Each scene shows the same named points in several views. A view is turned or mirrored, shifted and resized as a whole, has a little noise and may leave points out.
In the rows, 128 means zero.

Scene 1
View 1
Q_429: [ 83 152 136 116 131 150 105 175 117 140 158 119  99 142 129 116 132 137
 124 120 144 142 135 166 127 138  67]
Q_510: [135 134  80 123 171 146 120 163  31 161 165 130 104  91  79 179 127 113
 216 101 111  81 215 160 106 130 162]
Q_721: [109 107 142 170 165 150 109 168  60 119 152  91  79 132 187 110  99 104
  92 140  91 117 210 144  83 134  87]
Q_295: [ 52 148 173 151 123 163 103 188 113 115 154  89  79 158 184  89 118 127
  62 123 124 159 135 152 119 133  20]
Q_523: [ 88 158 117 132 135 131 124 122  98 132 150 163 109 128 111 141 112 123
 178  73 161 110 170 156  87  97 119]
Q_391: [ 96 128 142 154 142 133  98 162 109 125 152 122  94 149 171  95 100 119
 100 139 128 131 179 150  83 130  83]
Q_490: [ 38 172 165 128 119 172 127 159 109 115 150 107  85 150 145 117 136 137
  98  72 150 159 108 158 137 114  18]
Q_907: [104 128 138 150 140 120  97 144 131 125 150 142 104 156 171  89  94 122
 106 144 143 130 176 155  70 123  92]
Q_974: [ 35 171 154 155 113 158 119 163  96 118 152 118  91 143 147 120 112 123
 119  71 145 139 143 148 112 103  50]
Q_2: [ 38 147 196 173 107 138  97 155 165  92 142 116  86 192 230  47  89 128
  19 131 150 177 128 145  79 113   1]
Q_657: [128 128 106 105 177 165 127 166  46 152 159 103  90 102  98 165 147 126
 168 108 108 108 180 166 132 145 114]
Q_467: [ 93 132 135 144 158 164 129 155  53 125 151 100  80 118 143 142 124 113
 128  93 109 118 179 149 111 121  82]
Q_832: [128 115 107 155 166 141 103 176  52 145 161 111  95 112 140 134 103 105
 149 141  96  96 225 151  86 140 132]
Q_129: [ 60 146 155 147 140 178 124 179  64 118 154  83  73 133 157 129 130 120
  96  92 112 139 152 150 130 127  40]
Q_797: [108 113 156 127 167 166 115 168  91 123 152  83  74 143 175 107 135 129
  69 144 103 146 153 159 121 150  47]
Q_540: [ 69 148 149 156 144 152 137 122  72 108 140 128  86 132 156 133 111 114
 124  63 135 123 170 143  91  93  73]
View 2
Q_429: [152 130 113 111 133 134 128 169 123 147 115  97 130 165 118 121  87 135
 152 113 114 150 125 145 145 119  97]
Q_832: [158 134  99 103  69 117 123 195 166 122 140 127 142 120  63  91  93 188
  81 102 154 122 180  85 140 116 115]
Q_490: [115 112 112  97 180 154 124 170 111 131 126 107 126 198 167 147  76 128
 173  87 112 118 107 171 160 116  93]
Q_295: [120 117  91 114 157 132 163 188 125 129 129  75 163 208 140 131  59 145
 178  74  78  90 127 142 147 112 105]
Q_2: [112  80  73 124 183 112 184 201 153 141 131  40 151 207 133 170  44 131
 248  98  37  38 133 132 173  97 110]
Q_657: [149 150 135  91  95 136  99 174 127 136 117 154 130 148 101  89 105 182
  65 106 179 175 146 115 132 127 118]
Q_129: [112 122 104  95 146 147 135 186 122 114 136 120 151 194 148 119  72 164
 128  62 125 105 131 140 145 119 107]
Q_467: [120 121 114  87 129 139 115 189 138 120 133 142 131 165 124 120  86 178
 106  85 154 112 144 121 153 117 118]
Q_510: [174 146 124  86  62 137  76 172 155 124 135 168 107  88  70  87 120 176
  43 116 207 175 164 107 141 127  99]
Q_721: [126 119  91 107 104 110 151 210 164 119 139 109 163 163  86 107  72 196
 117  82 121  77 175  85 145 110 131]
Q_391: [144 113  91 115 117 111 146 192 160 139 132  88 140 153  89 125  77 160
 156 112 104  97 159 108 154 107 114]
Q_907: [151 105  94 116 120 104 142 191 169 150 127  82 125 139  79 138  81 152
 174 137 102  98 160 104 164 105 115]
Q_523: [157 108 112  88 118 138  83 168 162 134 135 139  77 100  99 145 112 137
 133 138 168 134 146 134 175 113  91]
Q_540: [114  95 105  82 147 141 108 189 157 117 145 141 104 149 128 152  89 162
 138  96 150  86 148 126 178 108 112]
Q_797: [118 129 116 112 137 114 158 195 125 146 110  99 168 215 120 111  67 184
 140  96 104 115 141 109 134 115 139]
View 3
Q_490: [ 90 154 142  67 182 148  32  86 137 144 124 104 146 108 173 152  94 129
  83  58  99 139 139 123 163  87  59]
Q_657: [126 119 160 104 194 146 122 158  90 151 133 125 111  71 168  92  93 156
 143 106 150 191 109  67 112 128  98]
Q_391: [117 135 138 124 116 105  93 110 110 184 146  86 183 102 188 117  88 143
  93  87 114 165 100 131 136 114  82]
Q_295: [ 94 164 136  80 144 122  38  86 134 190 132  84 175 115 189 147 109 134
  83  64 117 142 118 158 124  90  42]
Q_129: [109 134 154  77 173 134  67 112 122 172 125 106 139  94 191 130 103 132
 101  73 119 163 123 138 121 104  51]
Q_974: [116 131 150  72 168 134  69  96 139 147 132  96 150 111 178 136  89 129
  77  59  65 149 125 128 177 100  55]
Q_907: [114 136 128 139 102 100  94 105 108 176 152  83 197 105 182 120  76 146
  85  90 107 162 101 122 156 115 101]
Q_721: [123 106 157 120 122 103 105 126  98 204 137  97 167  82 215 111  93 134
 105  94 134 187 101 157  96 126  66]
Q_429: [106 165 131  96 164 133  73 109 118 158 140  94 157 108 153 124  97 152
 105  83 121 151 109  90 149 101  83]
Q_510: [159  93 170 117 187 139 177 179  83 140 142 122 105  66 159  65  82 161
 146 114 118 208  95  47 138 146 113]
Q_797: [ 88 150 139 106 146 122  50 108 106 191 132 102 167  91 196 134 103 141
 108  88 167 162 115 139  93 103  72]
Q_540: [118  91 164 101 156 130  85 112 115 143 129 114 145  84 203 130  68 123
  83  71  83 174 136 131 163 118  84]
Q_523: [132 106 151 117 159 131 121 128 106 122 144 109 146  91 163 106  59 145
  97  86  75 174 117  72 197 125 117]
View 4
Q_129: [100 177 117  57 158  68 197 166 178 148 130 119 132 129 141 132 121  93
  92 135 107 128 151 145  96 133  90]
Q_429: [120 135 125  82 155  77 162 176 152 151 157 103 109 130 150 143 130  93
  92 135 110 111 153 123 150 138 118]
Q_797: [136 162 120  83 138  97 173 153 176 134 149 105 173 116 142 148 112  66
  88 121  99 132 162 135 113 124  88]
Q_540: [113 155 139  60 142  88 178 158 188 173 140 107 107 168 141 130 157 121
 103 141 123 121 110 166  82 133 112]
Q_391: [152 148 126  88 142  96 170 128 181 169 157 109 142 157 163 150 140  76
  78 132 128 121 131 138 133 126 118]
Q_2: [155  89 139  66 181  85 236 104 235 190 165 106 161 138 174 134 170  24
  81 146  40 166 165 151 131 138 113]
Q_974: [101 143 129  56 171  62 202 163 180 176 139 115  92 150 152 128 152 102
  94 150 104 125 139 150 118 144 117]
Q_510: [112 212 116  94 107  93  99 188 110 146 138 113  85 176 138 155 113 162
  90 126 221  66  90 129 121 121 124]
Q_490: [ 93 127 134  53 175  62 202 185 179 157 145 106 102 121 139 125 145  95
 108 146  68 133 162 144 117 148 105]
Q_523: [120 138 142  77 134  91 137 176 151 177 158  99  67 180 146 139 163 143
 106 141 152  92  99 148 124 136 142]
Q_721: [149 191 114  84 129 102 170 117 185 158 137 120 170 160 157 152 118  78
  71 123 153 123 124 147  99 113  97]
Q_907: [166 122 135  96 137 109 154 128 178 175 172  97 137 161 166 154 152  75
  82 132 124 117 128 135 146 125 131]
Q_467: [112 187 123  69 135  87 164 165 164 150 134 114 127 152 139 140 123 116
  95 130 143 111 123 150  91 125 100]
Q_832: [144 203 111  96 117 100 134 138 147 157 139 119 136 173 157 159 112 110
  70 123 198  93 107 133 121 112 113]
Q_295: [121 144 119  69 171  69 209 146 189 158 145 115 142 122 158 138 128  59
  82 138  84 140 168 134 131 136  99]

Which points are out of place in each view (at most two, in the order of its rows)? Write none if all are in place.
view 1: none
view 2: Q_467
view 3: Q_129, Q_974
view 4: Q_907, Q_295
